Each row is a point on a tangle of strands that fork, close into loops and nearly touch. The rows are in no order.
(in the rows, 128 means zero)
Points whose rows are less than 105 apart are linked; no others are. Some points are linked to none.
q_238: [ 64 109 122 140 119 133  73 127 125 129  73 141 111 187 126 122 123 154
 101 172 154 107 113  90 181]
q_764: [152 189 134 127 118 120 167 136 139 112 128  85 129 110 144 111 137 160
 150 144 132 145 130 181 105]
q_124: [130 140 178 142 114 152 102 157 124 131 115 131 104 143 182 117 154 117
 159 169  81 156 157  89 159]
q_843: [115  69 120 123 104 106 124 140 115  98 182 128 131  56 107 117  94 107
  95  77 109 123 132 136  70]
q_452: [158 154 121 140 155 127 124 152 136  81 157 165 157  90 114  90 191  69
 149 106  71 124 123 123  87]
q_699: [122  90 121 105 102 124 111 142 121 101 167 133 139  74 100 106  89 143
 117  89 116 109 137 104  78]
q_324: [106 112  80  83 127 132 198 113  64  95 166 107 127 137 117 105 112 164
  98 124 147 161 126 194 110]
q_883: [ 95 115 167 114 104 114  97 105 122 132 134 113 143 119 164 152 102 155
 108 140 123 122 120  91 129]
q_835: [172 162  66 135 152 171 148 156 115  86 128 109 147 150  85 109 143 177
 146 164 122 143 132 167 147]
q_632: [154 122  89 152 152 166 118 122 121 143 149  92 144 142  85  84  92 177
 152 155 108 134 155 128 149]
q_52: [125 178  88  96  70  87 115 135  98  62 134 124 136  88  92  97 158 140
 109 130 126 175 133 155 108]
q_890: [159 120  66  97 199 139 150 107 118 182 148 108 115  99  72 142 126 176
 121  88 171  79 159 162 107]
q_169: [125 103 120 127 167 128 120  84 129 192 116 115 113 148 113 183 114 176
  88 104 172  66 125 124 175]
q_992: [190 188 117 188 161 139 173 143 144 130 126 113 122 135 121 137 158 152
 164 147 127 130 151 205 139]
q_96: [118 146 165 129 127 128 109 166 139 138  46 150 115 172 167 174 153  67
 172 195 151 157 110 118 163]
q_575: [131 113 128 113 116 125 153 141 138 159  91 130 128 173 125 170  99 135
  85  79 178  93  69 129 158]
q_63: [126 112 129 149 183 123 123  80 113 181 148 116 124 133 120 199 121 178
  75 129 151  87 131 140 163]
q_305: [154  85  88 147 115 187 106 131 109 157 161  86 115 131  85  62  91 148
 127 141  93 138 163 104 142]
q_181: [101  86 138 126  97 141  84 124 143 126 139 170 122 140 116 119  89 124
 129 113 109  95 137  50 146]
q_597: [ 58 117 140 152 108 121  62 131 111 112  87 148 116 163 162 124 149 127
 111 173 132 116 113  69 140]
q_583: [ 89 103 171 101 116  93 163 105 102 151 186 133 106  92 164 101 121  74
 147 117  92 188 139 144  82]
q_919: [194 173  94 188 164 135 167 139 128 131 156 125 135 130 109 157 162 167
 131 130 125 113 128 198 123]
q_938: [109 129 141 115 131 116 115 115 165 124  96 182 176 142 113 130  92 104
 121  99 148 131  77  83 112]
q_465: [149  84  95 176  92 151 112 157 104 117 174  81 105 125 113  81  99 111
 123 133  82 135 171 109 146]
q_80: [144 191  94  94 102 116 133 163 122  57 127 132 151 111 106 104 156 158
 135 156 119 164 126 157 112]
q_455: [100 116 136 142 104 136 100 148 150 124  72 163 143 192 136 142 105  97
 132 176 129 150  99  92 175]
q_449: [128 129 195 119 148  90 106 106 137 162 160 152 112  84 168 139 174  53
 126 114  99 132 124  96 104]
q_25: [138 179  83 146  58 100 109 118  90  69 113  92 102  91  99  92 165 131
 147 113 134 158 146 152 108]
q_614: [149 139 190 130 173  93 108 142 147 147 165 152  88  75 162 122 165  36
 133 120 102 105 158 109 127]
q_598: [192 156 103 158 150 162 161 143 120 125 143 125 145 140 119 172 156 173
 126 113 135  95  93 182 123]
q_85: [184 160 135 184 169 166 158 138 142 142 122 114 130 161 140 156 145 148
 166 167 108 143 155 172 172]
q_167: [103  88 126 121 113 143  99 115 171 132 112 199 130 146  86  98 101 101
 140  74 121  97 131  55 131]
q_728: [142 199 117 137  94 105 163 109 125 113 107  81 104  98 125  87 149 150
 144 128 150 163 139 199 104]
q_54: [ 83 112 136 100 111  93 104 156 175 148  71 169 130 179 110 127  88 124
  97 130 174 103 112 105 170]
q_916: [118 156 173 127 138 144 105 149 128 134  55 131 102 164 184 163 165 111
 165 194 139 147 123 117 171]
q_283: [111  87 125  66 112 142 121 107 151 139 118 129 126 112 104 123  84 175
 138  86 164 100 141  79 103]
q_626: [165 190 133 121 122 145 160 166 150  96 114 114 137 127 150 118 142 145
 182 160 123 150 130 163 108]
q_257: [114 116 147 161 128 100  70 118 165 147  96 189 179 159 126 119 148  47
 136 123 108 133  83  92 139]
q_848: [114 122 133 115 113 106 131 154 153 144  76 145 139 176 132 168  91 120
  91 119 177 101  74 125 167]
q_456: [ 93 110 104  99  93 112 170 112  80 100 160  95 129 101 122  91 103 145
 115 123 132 188 126 181  83]
q_186: [161 166 158 116 124 141 170 140 147 138 109 117 128 147 183 192 143 117
 147 136 148 129  81 158 126]
q_23: [ 94  91 144 121  97 134  69 115 127 132 130 137 126 133 137 133  90 155
 119 134 121  96 137  69 152]
q_936: [145 100  83 118 180 140 175  93  92 173 176 101 116 110  83 144 106 176
  89  93 161 110 136 189 111]
q_564: [125 127 142 150 144 112 105  94 120 151 149  80 151 114 136 148 104 183
 119 157 125 114 155 148 149]
q_422: [164 145 169 148 169 116 126 152 155 127 161 157 110  97 151 105 164  34
 159 114  83 110 152 108 125]
q_59: [149 132 143 163 133 118 141 172 145  98 169 140 107 105 148 102 142  52
 149 122  72 127 171 101 127]
q_118: [127 169 116  71 120 124 206 132 115  99 147 135 125 117 149 117 160 129
 120 146 139 184 106 178  80]
q_74: [131  99  77 104 158 144 192  99  67 133 173  97 120 129  98 122 113 176
  88 104 154 134 127 204 115]
q_692: [ 71 126 160 149 116 106  69 134 119 116  97 163 108 140 173 134 175  92
 123 161 119 127 117  58 126]
q_877: [130 105 116 160  90  83 122 157 121  86 168  99 112  71 127 118 107  89
 120  95 105 117 155 138  93]
q_128: [182 143 138 178 144 179 153 148 131 138  97 121 132 179 149 193 152 119
 170 155 121 119 115 162 175]
q_343: [100 132 167 111 117 105 117 103 149 134 130 153 165 125 158 153 109 108
 116 120 124 147  89  83 107]
q_119: [109 106 119  78 120 132 135 112 165 146  87 132 119 148 110 135  89 165
 130  83 183  94 125  85 131]
q_382: [162 176  97 124 117 163 151 176 126  70 113 120 144 139 117  99 154 151
 173 174 109 172 134 162 124]
q_103: [153 171 146  86 129 140 202 136 140 124 133 123 123 130 178 155 147 121
 140 137 146 158  87 167  90]
q_984: [137 110 118 135 141 128 122 121 138 185  91 127 111 170 109 173 120 157
  91  86 176  65 102 131 188]
q_314: [106 120 139 143 112 113 111 172 154 128  61 168 157 189 132 160 116  55
 143 193 141 158  99 118 163]
q_934: [169 151  66 155 175 162 138 133 121 124 147 103 147 141  73 102 113 179
 145 155 125 128 144 160 145]
q_904: [122 130 139 168 183  99 117  88 117 165 156  93 133 111 129 180 125 178
  95 166 134 121 167 164 151]
q_442: [ 94 113 155 158 144 107  79 125 128 113 133 173 108 127 172 144 181  48
 112 141  97  97 137  61 136]
q_293: [123 122 144 152  66  83 127 133 113 118 152  75 101  70 143 111 117 108
 129  97 110 147 149 158  90]
q_161: [142 107 120 166 110 131 140 175 130  88 178 120 111 116 134  99 114  77
 134 127  71 126 172  97 133]
q_784: [111 112 135  82 121 140 132 116 131 109 143 150 154  97 108 119  91 157
 116  93 136 126 112  87  83]
q_618: [113 115 124 120 104 115 156 100 104 128 158  67 140 101 127 113  93 167
 112 126 136 156 131 180 101]
q_168: [141 170  99 175  82 104 117 110 108 103 117  67 114  97 107  88 134 146
 161 113 132 153 153 168 109]
q_329: [ 87 101 125  92 102 111 108 124 181 157  78 150 110 172 106 123  90 145
 131 104 174  94 138  83 162]
q_461: [ 82 109 112 147 146 135  78 105 120 149  78 128 111 184 117 142 127 170
  98 165 164  86 125 107 195]
q_638: [131 172 197 119 147 149  92 156 112 148  85 129  85 126 186 119 160 136
 165 183 122 144 157 122 164]
q_966: [152 142 153 140 143 138 211 105 107 173 162 107 103 144 176 160 160 142
 115 118 117 139 113 206 134]
q_520: [126  92 153 160 114 169 118 146 131 116 146 152  92 149 172 130 166  61
  88 160  73 153 156  58 156]
q_698: [113 122 159 146 101 157  99 141 136 125  96 150 127 172 167 137 138 101
 145 177  95 168 123  75 162]
q_483: [125 122 146 149 107 103 104 113 116 141 153  65 144  96 138 124  98 171
 128 139 116 129 155 153 126]
q_908: [111 102 174 138 146  89  93  96 134 140 159 154 136  94 163 153 168  51
  99 110  96 102 121  86 113]
q_460: [173 168 167 132 128 148 150 151 139 147  86 120 115 153 182 201 154 104
 169 149 148 112  98 168 156]
q_393: [ 91 106 116  91 110 110 162 115  84  92 175 137 144  87 116  92 118 119
 106 109 111 185 123 150  62]
q_644: [147 119 104  91 151 156 164 110 125 138 130 104 133 133 108 148 103 190
 108  91 172  89 106 131 128]
q_891: [124 119 146 143 138 107  87  97 162 146 108 179 194 140 118 111 138  61
 126  90 121 122  66  97 114]
q_459: [108 117 118  99 127 135 123 132 181 123  72 197 151 154  77 105 100 116
 142  79 157 118 109  77 120]
q_273: [127  92  85  66 141 152 119 106 148 158 116  98 121 112  98 111 112 189
 169 101 164  86 171 100 106]
q_166: [109 103 121  93 143 117 144 100  88  97 179 164 166  78 104  88 156  90
  92  85  95 164 114 144  64]
q_950: [109 107 138  84 144 134 138  95 113 106 156 173 172  91 103 107 121 117
  99  76 116 144  99 102  65]
q_251: [146 115  53  88 188 153 126 114 128 169 126 100 123 110  67 100 124 177
 165 117 157  88 180 137 121]

How many points has the smallest loop of links through each point below? Write 0 if it is on no loop.
q_168: 8
q_638: 7
q_393: 12
q_883: 7
q_848: 18

A tip is a point with one link. Name the tips that can be reached along the links from each point below, in the order of the rows.
q_459: q_257
q_835: q_461
q_169: q_293
q_85: q_598, q_118

A fork is a point with three links, a tip a point with one. Leave the first point through the second and follow the links. Name the first fork or tip that comes.
q_456, q_393: q_784
q_984, q_575: q_283
q_460, q_128: q_598
q_632, q_305: q_461
q_883, q_23: q_938
q_168, q_25: q_382
q_598, q_919: q_118

Name the points in between on the shortest way along the links from the first point to the second, in order.
q_283, q_984: q_119 > q_329 > q_54 > q_848 > q_575
q_483, q_74: q_618 > q_456 > q_324
q_23, q_257: q_883 > q_343 > q_938 > q_891
q_614, q_305: q_422 > q_59 > q_161 > q_465
q_103, q_919: q_186 > q_460 > q_128 > q_85 > q_992
q_984, q_618: q_169 > q_63 > q_904 > q_564 > q_483
